A landscape with many valleys, sampled at points; each row gives a point and its height.
A ball rolls from a point to the lowest of its 2 nearest points, and stops where none of them is lower. Distance is the straight distance between rows; heights are no part of it.
j_309 h=1.33: [153 144 125 106 131 159 128 156 160 130  93 153 109 144 126 133  93  94
 133  90 130 113  82 160  96 136 155 111 142 109 137 171 168 102 138 122
 174 107 158 124 108]
j_279 h=5.17: [143 152 151  84 211 123 119 168 142 123 109 117 111 143 143 104 123 105
 134  86 149  96  57 143  98 145  97 131 115 170 102  67 170 146 103 164
 150 106 165 120 100]
j_265 h=6.41: [102 117 110 152 164 169 154 146 122 137 155  95  92 164 164 195 111 110
  99 136 112 123 107 101 173 110  57 147 143 186 136  76 117 145 137 132
  98 130 143 143 139]
j_170 h=4.90: [ 68 131 151  94  76 168 138  96  91 121 133 147 132 175 120 146 109  99
 121 180 147 155 107  97 147 157  66 123 153 128 156 124 152 115 116  85
 122 104 100 128 139]
j_160 h=3.38: [118 149 135 109 116 128 193 116 150  98 169 102 167 155 114 192 120 131
 109 109 180 151 107 105 135 177 198 153 160 155 126  72  67 141 136  91
 154  90 107 183 172]
j_169 h=3.60: [153 124 166 178 171 104 176 111 104 123 173 139  70 129 119 132 167 159
 160 100 106 158  81 179 112 117 124 110 131 131  84 136 199 147 152 163
 124 145 175 139  84]
j_349 h=3.06: [ 80 138 140  77 174 112 163 137 111 110 107 159 156  91  82 116 130 135
  96 147 133 130 135 102 142 102 161 100 122 158 142 127 129 112 105  64
 125 155 126 130 145]
j_678 h=4.08: [126 118 136 122 206  96 159 117  62 107 127 159 115 145 115  78 164 137
 111  91 121 143  78 175 123 103 147 110  75 146 127 104 169 125 162 121
 133 116 124 110  63]
j_614 h=6.83: [103 131 125 125 178 156 131 139 117 100 152 115  92 138 104 183  65 101
  68 140 150 154  97 103 187 146  91 138 165 188 151 139 122 141 166 123
 116 103 141 145 110]
j_70 h=2.16: [159 138 111 109 118 164 115 191 166 139 101 131 115 134 124 115  65  97
 107  89 145 110  75 190 103 132 160 117 102 108 174 134 117  53 192 159
 142 113 185 112 112]
j_409 h=3.96: [126 165 152 112  69 139 152 147  81 142 129  83 112 150 144 120 137 116
 163 138 116 119  69 147 133 141 113 123  72 162  88  96 117 121  95  88
 132 141  84  89 156]
j_172 h=4.73: [145 116 169 104 214 103  87 145 100 158 102 138 102 111 139  71 147 117
 126 119 141 132  40 133 138 181  59 110 100 116 116  85 149 132  98 156
 142  99 125 135 109]
j_507 h=7.65: [108 118 114 150 151 100 188 116 122 104 131 140  97 135  34 161 107 172
  91 211 107 109 177  94  97 144 161 185 123 144 110  93 126  80 126 142
 129 135 148 158 137]
j_310 h=2.06: [116 134 148 100 161  88  97  90 118  96 143 138  97  79  94  77  56 152
 132 114 143 167 109 115 127 179 196  81 171 127 162 162 163 147 165 126
 161 166 132  93 161]
j_206 h=7.23: [202 139 153 153  91 170 142 147  85 123 130 134  88 128  94 119 112 127
 101 171  98 118 109 180 169  96 117 146  76  74  98 168  93 106 118 119
 112 127 136 129 102]
j_494 h=5.99: [156 131  77 100 114 136  73 107 110 100 161 109 118 159 198  90  81 106
 120  90 159 127 137 150 131 114  97 153 133 123 123 169  72 187 186 107
 137 102 109 106 127]
j_954 h=1.59: [179  74  79 148 171  91 172 100 153 118  92 126 131 126 137 128 142 141
 169  93 158 153 140 179  79 124 128 186 149 119 105 132 131  99 144  95
 124 104  98 168 155]
j_98 h=2.31: [141  92 110 139 107 127 117 123  87 131 120 130 142  79  91 101 180 129
 105 146 102 170 128 143 141 139 120 140 120 104 170 133  99  74 106 132
 138 147  95 116 169]
j_271 h=5.73: [124 139 108  75 146 107  97 157 121 133 148 124 162 107 118  90 169 102
  97 152 116 112 131 139 121 108  61 120  71 136 119  84 136 129 114 217
 123 107 107  86  82]
j_867 h=4.78: [134 131 146 151 125 161 139 135 177 133 139  94 132 125 119 159  98 105
  89 107 154 152 120 141 151 111 155 154 173 123 171 138 123 108 112 130
 119 146 166 136 165]
j_989 h=2.24: [127 115 110 107 124 158 154 170 140 144  93 175 160 159 151 171 118  75
  96  69 158 110 131 123 179 117 156 103 122 101 214 144 101  70 179  78
 170  78 104 155  99]
j_432 h=2.98: [133 134 111  70 111 148 128 177 160 125 145 128 135 132 114 125  85 116
  90 144 154 117  84 156 109 157 142 118 112 114 156  90  72  89 140 143
 138 116 143 126 163]
j_915 h=2.22: [107 119 158 195 107 116 108  57 115 135 161 114 108 121 116 138  86 149
 147 142 141 153 165 106 155 132 137 144 187 102 134 151 189 170 139 129
 119 161 125 110 140]
j_703 h=4.59: [125 142 140 111 162 118 131 122  94 112 112 167 147 164 142 100 124 119
 132  89 130 102 131 140 139  97 185  86  97 143 134 131 178 169 165  85
 146 121 129  98  94]
j_378 h=3.55: [113 133 152 156 160  76 187 106  79 115 132 146  92  98  67 107 155 159
 119 120  97 160 103 175 120  96 153 113  93 158 129 140 208 104 165 153
 128 172 142  92  67]
j_363 h=1.14: [172 105 152 142  85 190  74  94 111 132  86 127 130 113 113  64  88 136
 133 148 107 140 112 158 109 121 148 120 156  65 167 178 166 130 115 144
 120 141 175 100 124]
j_64 h=2.17: [ 85 124 176 122 139 119 155 148 130 152  81 141 109  89  82 111 102 120
 117 114 122 147  78 146 135 122 145 115 116 153 155 162 168  53 105  80
 127 166 125 110 128]
j_440 h=2.51: [155 136 172 129 165 120  87 138 127 119 142 155 113  92 116 118 126 131
 107 137 140 129 118 116 177 144 124  92 131  89 124 160 126 154 116 137
 148 101 133 152 106]
j_133 h=3.56: [180 142 124 147 106 101  83 121 134 134 167  73  89 118 121  89  62 133
 142 122 143 122  92 181 118 151 131 165 115 136 118 160 110 138 172 170
 156 154 134  80 140]
j_696 h=6.73: [121 138 107  68 145 103 164  98 140 123 156 122 147 181 140 135 131  96
 177  44 164 162  83 166 101 108 117 133 165 131  92 148 165 142 162 101
 135  93 106 153 105]
j_87 h=0.13: [ 70 132 170 123 117 134 103 132 166 146 156 141 146 135 184 176  96 144
 101 116 182 174 160  62 187 170 143  87 199 123 149 123 105 150 160 145
 118 106 159 179 110]
j_465 h=2.71: [180 113 109 139 146 105 124 106 158 129 106 118 176 115  90  86 144 137
 127  93 160 143 160 212  91  95 157 174 126  78 116 129 173 122 138 215
 132 103 147 113  80]
j_918 h=3.07: [ 70 157 107 105 101 139  86 176 157 152 136 129 114 107 186 145 182 100
 157  76  85 103 127  81  86 130 134  65 142 175 150 142 139 138 100 148
 144 168 146  83 130]
j_240 h=4.07: [ 89 169 145 101 157  76 126 122 132 153 163  83 108 124 124 142 134 118
 151 135 135 132  95 125 148  87  35 129 115 176  71 126 176 152 116 173
  97 145 116 130  98]
j_88 h=6.80: [126  74 169 158 177 114 154 132 100 152  52 170 149 126 134  85 160 163
 154 125 112 117 142 134 125 116 163  91  99 106 110 108 174 127 114 100
  97 123 150 147 109]
j_52 h=5.37: [ 99 164 129 125  57 147 121  96 123 106 158 123 121 166 117 198 149 102
 153 156 136 176 109  73 145 181  99 131 182 103 127 135 105 124  97  84
 107 126  81 181 173]
j_147 h=4.53: [135 154 126  85 168  87  96 153 148 169  99 114 106 113 137 106 116  93
 147 119 134 124  92 150 127 102  14 139  93 151  77 159 156 108 124 157
 129 110 105 126  87]
j_650 h=5.71: [126 109 142 167 103 173 104 111 130 115 126 150 104 164 204 163 129 148
 155 162 118 118 146  69 122 182 114 111 188 122 134 111 131 171  93  84
 119 116 143 147 178]
j_881 h=7.40: [184 127 142 145  92 140  85  95 143  98 129 123 116  87 142 127  78 154
 148 154 131 126 143  90 113 169 174 154 167  80 133 193  73 143 110  65
 151 156 132 153 190]
j_666 h=4.87: [119 115 160 120 104 103 127  95 101 140 180 129 112 116 153  89 134 200
 184 137 133 130 114 152 121 153 146  90 115 103  84 123  60 148 151 105
 112 164 134 142 176]
j_997 h=1.68: [149 110 104 144 141 153 171 131 147  77  93 161 138 173 101 184 120  96
 120 142 119  98 155 105  86 156 162 152 167 133 144 124 166 116 105  82
 148  94 119 156 141]
j_194 h=2.14: [ 94 109 116 103 101  87 164 104 175 130 153 166 136 155 118 170  88 110
 151 103 178 161 187 103 118 154 150  98 187  67 108 177 179 140 178 134
 139  79 108 173  97]
j_969 h=7.00: [124  92 106  81 161 138 153  91 120 124 116 132 137 187 154  91 110 110
 176  88 154 137  78 179  58 123  89 140 157 121 117  96 164 122 151 112
 102 107 145 131 130]
j_217 h=0.95: [ 57  82 153 132 144 119 141  97 117 164 118 145 154 123 125  86 124 136
 132 145 151 152 173 137 133 106 107  95 154 100 143  89 190 126 132 162
  77 133 146 119 119]
j_825 h=6.07: [117  86 124 187 159 175 131 135 100 152 121 108  86 147 196 145 141 141
 142 113 105 116 117 118 132 127  85 122 156 152 121 105 132 160 114 106
  93 131 166 138 154]
j_141 h=1.25: [153 138 163 172  76 129 124 149 105 160 109 142 162 111  75 118 163 164
 114 138  80 117 170 141 153  91 209 110  49 102 132 147 150 106 125 126
 107 162 148 119 115]
j_340 h=4.43: [134 163 149 105  67 104  84 116 136 141 173 137 146 113 177  90 110 170
 134 107 158 149 116 154 146 137 183 105  87  99 134 133  57 137 178 126
 140 149 122 110 163]
j_771 h=4.26: [157 139 106 148 119 149 138 147 164  98 170 126 125 139 127 156  83 120
  86  84 148 130 122 144 129 143 215 121 156 143 171 166  99 146 178 119
 162 135 157 113 140]
j_926 h=3.20: [144 118 101 127 183  81 121 116 180 110 158 131 148 123 121  93 101 122
 121  69 199 146 169 182 119 111 166 139 158  89 123 139 144 161 184 207
 140  96 140 128  97]
j_515 h=2.89: [ 80  83 131 159 157 121 175 112 136 169 114 128  99 158 147 172 120 114
 164  85 135 165 103 116 155 141  94 108 174 136 136 130 171 110 159  92
 112 111 113 165 129]
j_377 h=3.17: [154 157 146 131 100 109  74 112 167 144 130  75 131  79 102 107  87 118
 151  92 142 132 105 175 114 112 146 152 146 137 137 178 173 134 117 172
 150 172 150  72 134]
j_778 h=4.93: [ 90 138 135 110 135 120 164 173 158 162 152 121 166 155 201 121 186 124
 171  57 156 103 122 130 117 131 138  83 112 139 122  48  85 136 141 135
 132 109 136 148 140]
j_72 h=7.24: [104 145 147 114 159 155 116 152 151 110 155 126  92 117 104 149  59 132
  76 186 134 111 112  89 132 145 121 105 159 162 150 128 109 131 145 127
 117 152 189 129 148]
j_584 h=0.48: [139 117 166 153  63 154 114 118 114 164 109 135 126 131 131  97  94 154
 128 153 103 122 125 155 127 122 200 100 100 101 152 151 158 112 157 121
 115 154 171 114 144]
j_612 h=2.48: [196 131 162 190  82 164 112 107  74 113 122  74 114 118 120 115 170 147
 141 147  81 127 129 146 160 112 133 164 110 125 118 125 121 156  63 139
 124 169 111  87 132]
j_233 h=1.71: [152  97 128 186 112 153  60  79 106 123 124 113 116 126 125  98 128 124
 135 113 118 160 130 159 153 128 125 140 170  97 167 168 204 163 131 184
 123 143 126  74 114]
j_639 h=5.25: [113 120 114 141 104 158  84 166 113 153 140 135 117 134 152 118 103 107
  81 173 131  96 178 132 164  96  67 122 100 129 149 130 111 132 164 183
 104 119 155  94  87]
j_758 h=4.45: [ 92 141 157 129  68 153 127 113  89 159 131 108 131 138 140 139 161 110
 114 142 134 164  92 130 181 131  74 142 111 143 161  97 135 102 107 107
 117 140  85 102 140]
j_558 h=6.45: [133 138  81 145 134 155 101 147 101 102 132 120 142  71 132 131 236 106
 111 149  53 142 136  82 128 107  88 121 102 130 150 118 107 128  65 168
 107 155  81 108 116]
j_682 h=8.09: [ 97 113 136 108 116 162 148 138  82 129  95  98 129 137  91 108 117 149
 111 156  80 118  98 127  81 126 124 126 115 203 157 105 134  99 101 103
  82 159 155  62 128]
j_61 h=5.82: [129 138  96 101  91 138 109 108 100  93 140 145 116 116 112 146 146 116
 134 183 112 136 147  70 137 152  61 143 129 112 108 152  67 124  82  81
 125 134  65 153 153]
j_184 h=3.76: [112 116  91  92 179 136 145 121  98 101 120 136 181 110 100 108 140 133
  71 144 123 122 158 116 122  68 137 143 110 179 158 104 109 140 119 119
 107 140 128  91 113]
j_428 h=4.18: [161  79  71 149 199 135 116  97 136  93 124 116 135 145 111 126 110 133
 108 128 157 123 128 160  98 152 118 190 157 136 153  78 136 145 138 160
 111 104 129 124 154]
j_13 h=4.38: [ 71 159 132 105 124 142 142 157 146 148 124 140 184 143 187 127 175 138
 147 119 131  92 165  89  97 107 171  78 120 155 137  61 123 159 106 120
 113 138 174 122 131]
j_603 h=6.38: [119 146  93  62 137 111 138  97 149 107 193 124 161 165 154 112  92 101
 138  57 189 130 135 149 114  77 137 127 149 130 102 169  87 179 207 120
 128 101 136 136  97]
j_739 h=1.95: [170 133 183 181 117 112 119 110  76 131 127 120 126  79  95 105 179 170
 121 163  81 133 161 127 184  92 159 139  85 103 118 145  96 129  87 108
 114 186 131 136 124]
j_405 h=4.03: [103 130 166 139 122 133 136 111 123 128 138 117 150 133 173 139 139 163
 116 125 166 170 105 111 173 189 167 134 152 155 170  56  79 138 129  99
 151 105 125 137 185]
j_861 h=2.25: [127  74  83 158 137 129 198 125 161 154 116 131 122 176 172 158 110 125
 176  85 139 124 148 157 109 127 131 143 176 126 134 127 128  87 188  90
 119 102 138 174 138]
j_314 h=5.05: [ 99 148 155 151 100 102 115 130  94 151 123 137 154 150 158 119 165 136
 150 138 111  97 172  99 149 120 143  82  93 157 119 116 187 178 129 124
 142 133 108  89 105]
j_560 h=3.75: [ 73 155 139 120 112 100 138 175 180 161 160  97 146 116 142 155 152 115
 121 101 128 106 146 113 121  91 140 103 118 169 126 115 139 120 121 175
 129 159 154 107 126]
j_398 h=6.49: [ 79  94 104 156 123  76 113  70 104 140 178 117  74  91 109 134 113 191
 167 168  94 128 197  58 152 145 106 141 158 140 121 153 106 147 167 125
 141 187 110 120 155]
j_477 h=4.86: [146 142 114 125 116 116 111  97 153 142 125 116 138 123 145 152 152  91
 162 118 119 147 140 124 153  82  60 151 150  93  65 202 144 157 101 130
 129  99  86 177 101]
j_369 h=2.15: [184 120 124 132 145 126 125 132 167 121  84 170 161  93  84 109 139 122
 123  93 150 142 128 186 115 112 190 131 124  70 124 170 162 100 116 148
 165  97 136 138 106]
j_188 h=4.29: [ 99 155 140 120 153 120 123 172 197 161 176  78 128  89 141 146 170 111
 111  99 145 136 109 131 151  97  89 133 125 144 120  85  97 123  84 223
  99 141 139 130 132]
j_248 h=0.66: [ 81 203 135 105  23 121 144 146 150 155 101 103 190 138 139 151 156  84
 138 129 138 118 156 117 144  95 152 144  97 142 136 129 127  83 104  88
 149 148  88 106 131]
j_143 h=5.51: [ 88 117  84 118 120 109 156 184 157 156 113 167 164 121 180 125 219 110
 150  55 128 123 149 113 107 129 171  83 122 114 147 118  67  98 141 105
 151 117  99 157 150]
j_706 h=2.92: [128 106  97 120 149  94  94  99  90 113 156 118 132  63 105  78 175 173
 130 136 119 160 135 134 149 182 138 135 120 140 141 105  40 114 120 128
 165 150  89 114 199]
j_646 h=7.96: [181 177 156 116  82 161  90 159 140  96 116 140  91 101 128 144 128 111
 152 138 100 117  94 106 143 169 151  90 125  96 117 189  97 130  73  85
 189 135 100 133 139]
j_683 h=3.11: [110 171 209 133 113  96 118 103 148 162 150  89 129 122  99 121  56 126
 136 191 163 103 143 124 169  88  92 158 124 105  69 143 161 155 120 160
  94 157 151 146 103]
j_82 h=7.09: [162  80 143 192 174  88 166 135 117 137  99 152 104 107  93 127 155 178
 127 140 100 135 164 148 126 145 180 125 125 112 114 122 150 115 122 143
 122 130 147 148 122]
j_910 h=4.54: [125 132 116 140 158 158  99 105 118  99 155 133 149 120 193 158 181 148
 106  99 164 194 112 109 178 155 120 152 156 146 158  76  52 175 102 121
 118 102 102 132 165]
j_5 h=7.82: [ 99  96 128 118 132 133 141 121  93 141  98 125  88 165 108  94  59 140
 138 173 123 106 112 154  97 132  73 139 114 178 126 126 170  97 165 110
  92 141 145  95 107]
j_423 h=3.46: [140 139 104 121 113 116 136 127  70 115 158  83 121 118 138  99 174 154
 148 118 109 137  85 157 115 174 133 141  91 164 115  68  72 127 107 123
 151 149  81  96 203]
j_830 h=6.20: [ 92 115  94 132  91 109 115  43  93 103 188 129 119 104  90 125 157 169
 180 177 106 150 162  74 125 146  78 162 165 105 108 133  74 142 125  93
 114 185  90 151 169]
j_318 h=1.35: [104 120 175 107 135  98 107 125 118 141  76 131 114 101 126  69  90 146
 136 103 117 139  81 139 111 163 206  83 125 131 167 141 204 109 126 113
 154 158 121  88 147]
j_711 h=4.85: [121 144 165 146 153 128 145 170 182 168 128  82 133  97 135 173 145 102
  91  86 159 154 118 126 191  80 112 152 142 117 122 135  97 102  97 137
 112 128 149 182 136]
j_392 h=1.64: [ 78  80 131 156 105 130  99  84 102 155 106 112 165 117 112  93 159 145
 126 166 133 162 170 127 136 142  90 151 153 106 166  94 145  94  92 157
  91 143 115 111 164]
j_870 h=3.59: [ 73 164 180 120 127  71 130 102 137 156 179  67 115 129 102 158  66 114
 126 156 155 136 126  89 189 125  74 132 135 185  79 145 150 152 152 142
 110 148 121 133 104]
j_306 h=2.27: [ 96 124 118  89 130 106 132 116 197 134 113 157 158 134 102 121  69 116
 136 146 171 108 189 108  85 126 136 110 163  89 119 145 188 128 147 150
 128 113 140 131 100]
j_336 h=7.94: [164 129 127 132 106  95 160 122 114 118 111 149 125 127  31 127 109 153
  99 178 132 106 136 168  93 129 151 178  66 129 108 120 130  63 148 135
 128 133 121 122 102]
j_812 h=6.81: [155 130 118 172 154 176  82 129 107  72 143 141  96  90 146 167 196 125
 104 148  75 148 131  72 162 130  99 135 155  96 153 139  86 153  58 122
 117 155 118 161 140]
j_850 h=2.28: [105 122 106 131 142 133 129 153 146 136  76 163 148 122 147 146 161 110
 149 101  96 115 162  76  84 125 175  75 161 147 161 151 189 140  98 105
 141 145 136 110 125]
j_354 h=6.44: [101 109 147 133 147 147 160 135  96 139 128 204 130 147 147 129 150 156
 145 152 104  97 163 111 130  97 149  65  91 109 102 128 129 154 150  63
  95 132 171 163 123]
j_559 h=5.27: [168 123  86 104 161 113 131 110 140 131 113 119 154 142 156 134 122  78
 128  86 160 148 128 150 175  73  60 169 125 116  98 178 129 145 163 124
 137  55  76 176  69]
j_822 h=4.77: [110 178 155 160 115 109 139 120  90 116 127  97 159 132 117 136 201 101
 114 166  98 118 118  97 168 116 120 133  85 179 118  82 182 158  77 131
 148 136  68 112 108]
j_764 h=3.64: [172 145  78  76 108 165 136 151 137  85 172 139 129 130 120 126 129 114
  99 101 137 120 105 163  93 118 173 131 121 119 136 142  59 142 125 117
 159 114 120 104 139]
j_235 h=6.42: [148 141 107  87 133 156 187 161 142 134  81 159 134 127 113 142 136 112
 139 127 104 103 119 161  98  44 114 147  78 109  74 157  86  70 107  80
 111 124 162 171 101]
j_911 h=1.91: [ 74 103 112 174 121 105 141  86 126 160 170 106  94 156 119 151 114 169
 147 178 121 141 162  97 148 199 113 129 165 133 118  72 116 119 149 167
 138 107 129 146 186]
j_360 h=7.66: [177 144 162 146  85 146  79 150 158 108 120 153 101 101 157 134 100 169
 153 165 104  70 150  90 119 155 188  98  95  93  97 182  66 146 103  90
 133 156 134 162 171]
j_616 h=3.18: [135  87 111 147 114 141 136 152 120 132  98 128 120 156 158 165  89 102
  92  98 146 141 111 133 189 171 130 139 147 141 203 145 118  93 183  83
 175  79  81 139 138]
j_202 h=8.42: [144 109  95 126  89 164 168 129 132 112 119 160 159 178  66 145 145 138
 115 158 103 109 171 123  40 134 169 136 132  91 138  99 139 101 118 167
 108 101 165 111 108]
j_815 h=4.19: [110 123 168  96 168 131  89 175 117 166 137 140  63  88 155 108 123 127
 122 131 133 120  57 102 152 164  29  84 109 120 102 123  73 121 108 131
 123 131 133 148 130]
j_824 h=6.09: [127 160  99 100 141 108  69 153 110 137 110 110 161  85 157  83 220  94
 147 112  97 130 110 112 119 120  69 114  86 148 123 112 133 142  66 176
 135 136  72  99 114]
j_262 h=0.99: [153 119 132 139 164 191 165 131 109 123  97 171 117 173 162 144  88  76
 112  76 154 105  92 122 172 109 118 105 145 115 172 162 130 138 172  68
 161  74 131 162  50]
j_707 h=7.12: [158 138 154 168 144 127  83 131 156  94 149 116  89  78 128 159 130 157
 118 138 116 128 159  87 152 152 129 150 176 112 132 160  48 151  73 117
 120 170 134 173 172]
j_305 h=3.41: [173 133  83 119  84 110 135 132 116 134  86  70 150 101  69 115 145 152
 160 148  86  90 140 117  40 110 142 194  89 161 103 137 103 118  98 125
 108 157 114  71 134]
j_532 h=5.03: [146 101  72 144 106 176 138 160 116 153 122 109 154 143 128 134 124 124
  77 130  96 102 179 144 110  55 115 149 105 134 164 105  95 115 154 187
  78 131 171  77  85]
j_659 h=3.97: [188 142 154 152  69 155  95 139 139 131 152  92  86 123 161 108  65 157
 121 136 148 122  82 182 153 149 171 142 108  72 131 153  69 144 150 143
 136 134 145 124 164]
j_772 h=7.36: [137  76 104 174 190 104 193 109 122 100  87 153  94 118  74 144 134 185
 101 160 111 147 152 153  91 165 125 170 124 149 121  84 172  70 144 162
 124 122 141 155 115]
j_767 h=3.71: [136  89  82 160 204  91 141 103 152 105 130 112 132 141 138 131  77 124
 111  88 172 141 173 139 149 107 139 157 170 156 155 105 158 166 197 168
 123 104 119 126 101]
j_27 h=2.32: [155 160 152  69 128 166 118 144 110  97 104 146 174 112  82  96 141 121
  99 145 128 106  81 158 118 108 169 125  73 115 128 109 114 129  66 120
 138 115 141 107 114]
j_221 h=7.49: [178 125 145 149  94 174 126 127  94 151 108 105 125 147 148  89 137 140
 148 123 105 121 106 195 116  87 121 140 100  87  95 118 120 138 100 147
 110 109 149 105 101]
j_669 h=1.79: [152 131 166 146 129 138  83 102 114 100 128 175 117 116  84  67  69 136
 120 170 150 143 122 136 145 149 173  86 151  58 155 175 185 159 150 154
 143 117 152 124  95]
j_960 h=4.95: [171 145 116 114 131  98  78 174 127 146 129 113  63 106 152  95 162 110
 156  92  80 113  86 165  96 125  66 123  73 123  72 162 146 107 130 192
 149 132 116 106  83]
j_940 h=3.69: [130 162  90  85 117 100 105 153 148  86 129 135 170 147 126 134 141 113
 132 126 139  80 154  90  75 173 165 127 111 162 125  96 122 162 103 138
 178 105  88 100 155]
j_973 h=5.31: [108 137 127  76  87 145 110 125 106  96 204 173  89 122 165 123 128 169
 150 137 117 142 120 110 124 162 136  73 148 112 120 152  10 150 157  94
 125 148 135 131 169]
j_550 h=1.19: [ 61 122 167 144  98 141 135  90 141 149 178 113 106 166 159 187  88 154
 134 154 152 174 127  76 163 204 113 123 200 140 121 100 111 136 159 129
 107 114 151 174 174]
j_444 h=8.19: [194 100 111 144 119 160 151 113 128  90 107 139 121 119  43 125 125 165
  99 170 115 120 152 150  55 131 158 179 140  83 122 138 103  97 106 146
 109 134 179 132 124]
j_162 h=2.69: [140 150 139  94 128  84  97  97 136 109 151 109 136  83  73 113 109 116
 152  98 149 163  93 128 142 144 138 122 154 130 129 186 154 136 119 119
 155 165  95 105 147]
j_139 h=2.95: [198 133 134 173 120 137 125 125 128 122  85  76 127 100  73 117 182 163
 180 122  68 132 113 144  71 117 137 175 120 133  86 136 132 125  49 141
  97 164 142 116 141]
j_331 h=4.97: [136 122  93 151 139 167  79 105 131 117 100 140 162 129 225 153 188 120
 131 112 157 160 147 105 167 109  85 169 153 117 161 112 107 175  90  88
 106  93  93 128 143]
j_553 h=4.58: [134  66  98 172 136 170 148 114 115 119 122 109 143 164 112 136 112 140
  80 154 135 112 168 146 116 118 123 172 141 138 174  55 134 127 153 180
 103  98 160 105 106]
j_564 h=4.48: [126 114 107 146 136 119 115  90 127 131 136 113 122 137 119 142 154 116
 161 144 112 145 120 136 112 107  62 147 142 120 100 133 186 140 111 166
  95 139 111 130 122]
j_166 h=3.02: [146 149 107  57 127 148 121 144 148  94 123 163 209 138  89 105 143 116
  96 160 160  83 152 119  82 132 157 121  94  99 121  77  87 145  83 142
 138  85 126 128 130]
j_107 h=2.29: [ 97 149  85 134  87  84 178 142 118 145 130 140 107 100  87 154 203 107
 151 162  47 141 135 116  89 118  93 118 106 138 101 156 168  38 126 133
 115 168  94 138 107]
j_979 h=3.10: [139 126 137 175 187 103 190 142 152 128 165  93  82 152 146 155 122 162
 151  98 125 115  99 165  97 136 129 133 135 193  79  77 156 147 158 165
 112 138 185 143 127]
j_156 h=1.65: [ 93 111 144  95 167 123 141  76 130 104 111 156 161 163 104  92  86 123
 149 152 172 128 153 129  92 121 105 117 165 117 120 104 223 173 129 150
 109 103 141 122  87]
j_294 h=1.27: [ 81 122 156 131  88  89 123 113 179 156 144 152 140 141 122 165  54 137
 124 149 178 154 186  72 164 184 189  87 160  67 132 149 134 126 187 146
 134 113 129 187 142]
j_63 h=3.36: [132 138 156 130 207 114 124 185 146 134 133 140  99  80 143 160 170 120
  88 126 118 114  99  77 183 143  89 101 101 146 112 131  76 146  98 137
 147 105 118 179 109]
j_483 h=2.52: [112 126 124 169 123  96 173 140 154 146 142  82 110 165 138 168 114 144
 154 142 118  99 132 126 102 187 151 149 134 181 108  50 132 115 147 149
 147 123 135 132 177]
j_475 h=3.84: [140  82 141 189 129 172 106 150 113 155  92 135  99 141 176 121 101 113
 102  89 123 142 101 145 155 151 144 116 162 114 205 144 157 113 158 116
 152 118 144 112 138]
j_636 h=1.51: [128 190 175 108  82 153 111 145 144 139  94 116 202 122 122 126 151 106
  99 125 138 116 138 144 167  70 188 144  73 124 160 121 121 106  82 115
 137 149 127 107 120]
j_714 h=6.02: [142 146 102 106 148 105 150 160 170 132  98 122 129  96 110 147 139 110
 144 131 112 109 135 129  96  85 121 136 115 153  85 171 123  97  93  97
 135 150 123 143 129]
j_745 h=2.99: [127 124 116 146 140  78 151 142  91 136 126 137 120  70  78 127 208 129
 120 131  40 159 129 117 122 104 145  96  86 146 154 162 195  82 128 160
 138 168 105  91  74]
j_44 h=5.32: [177 150  99  87 143 110  89 165 116 116 141 135 104 136 140  95 144 127
 129 120  85  72 128 158  94 100 101 125  32 147  69 124 107 149 139 182
 119 117 115  95  74]
j_298 h=1.45: [106 116 126 116 189 119 114 171 155 122 122 184  89  95 136 138 125 135
 132 105 101 109 134  87  90 146 155  56 165 144 126 177 139 140 115 108
 143 154 171 137 134]
j_420 h=3.49: [ 67  79 110 159 144 115 103 146 163 185 116 109 103 134 178 151  92 117
 132  75 145 162 126 117 164 156 102 108 190 134 186 127 168 104 171 142
 121 129 142 122 161]
j_464 h=8.35: [ 84 108 120 127  69 171 168 116 100 116 115 119 159 185  80 134 144 134
 114 170  96 127 151 117  76 134 134 145 135 142 166  66 144  88  96 128
  90 138 142 102 150]
j_878 h=5.66: [135 129 101  91 116  93  85 104 119 141 136 106 170 142 196  90 121 102
 123  86 168 127 162 159 178  68  80 152 103 121 112 150 108 165 180 137
 138  87  82 118  88]
j_607 h=5.35: [135 115 108 130 121 167 114 111 123 119  99 134 157 165 230 133 134 134
 152 152 143 104 185  89 119 125 101 155 154 128 121 104  88 186 113  66
 116 102 119 143 148]
j_685 h=6.86: [177 156 113  98 102 145 164 151 119 106 150 155 108 131 110 147 131 125
 121 144 121 117 115 146 140  92 127 139  66  88  69 175  45 108 116  73
 115 113  93 165 131]
j_282 h=0.34: [142 126 128  93 151 123 119 149 167 131 127 187 115 129 158 119 106 124
 159  71 131 122 119 137 106 124 174  75 141  84 108 206 120 141 167  82
 154 108 154 167 119]
j_903 h=7.55: [ 87 109 142 132 110 140 119 114 101 143 133 129  91 142 121 115  36 145
  97 217 135 113 128 116 155 143  92 122 121 150 138 133 101 110 191 118
 101 135 156 126 140]
j_988 h=2.60: [133 148 132 133  92 162 164 128 135  76 125 153 166 168 126 183 131 116
  85 146 150 122 152  83 138 175 192 135 148 117 172  92  84 124 111  62
 165  84  98 154 170]
j_176 h=4.32: [109 137 145 125 153 139 154 114  97 107 105 125 201 146 104 109 183 105
  79 171 118 107 150 116 136  68 116 154  86 164 140  73 169 152  82 154
 113 110 100 109  76]
j_178 h=6.03: [125 128 139 116 120 156 160 166 129 150 110 173 154 126 168 135 162 125
 143 104 126 111 132 125 139 111 171  89  90 103 130 121  81 110 131  50
 123 124 141 166 141]
j_103 h=4.82: [104 124  86 121  99 144 101 152 127 146 159 111  99 172 199 144  93  92
 116 122 112  85 159 116 120 129  65 125 132 161 135 121 118 152 174 154
 126 122 133  80 121]
j_902 h=1.54: [ 86 175 103 118  42  84 154 120 136 142 142 116 149 138  89 150 167  85
 174 139 112 123 131 100 108 131 110 121 125 142 105 161 175 103 115 112
 154 153  73 114 142]
j_484 h=4.30: [128 139  99 101 134  97 102 151 109 122 146 120 110 132 146 118 103 141
 117 145 125  84 145 104 130 147 106 137  92 177 100 123  82 156 145 117
 149 125 100 108 151]
j_620 h=2.70: [127 137 177 183  88 139  81  90 138 155 136  68 127 130 151 121  83 139
 130 180 151 126 164 113 171 120  85 187 147  99 114 114 144 158 103 162
 103 150 156 135 144]
j_284 h=0.83: [196 132  89 124 145 119 184 118 172  80  76 146 140 156 124 163 129 115
 177 100 140 111 119 146  65 146 145 161 156 131  85 150 159 108 111  72
 176  73  99 183 128]
j_20 h=5.59: [151 157 140  88 186 128 148 144 159 105  77 133 143 120  93 142 143 103
 109 125 141 112  86 141 103 107  94 156 113 174 105 105 184 106  79 138
 128 119 132 140  94]

Where does a ball stop that starts at each point below?
j_532: j_282
j_464: j_284
j_707: j_584
j_830: j_217
j_206: j_584
j_696: j_584

Call two points neighbours if one is among the 2 nearest of the other. Go from one point of each pair to the other, from neighbour to neighbour, staying as low as possible. Name the highest point that can't be avoided.
j_217, j_87: j_306
j_248, j_318: j_314
j_87, j_282: j_639
j_284, j_262: j_475
j_87, j_248: j_169
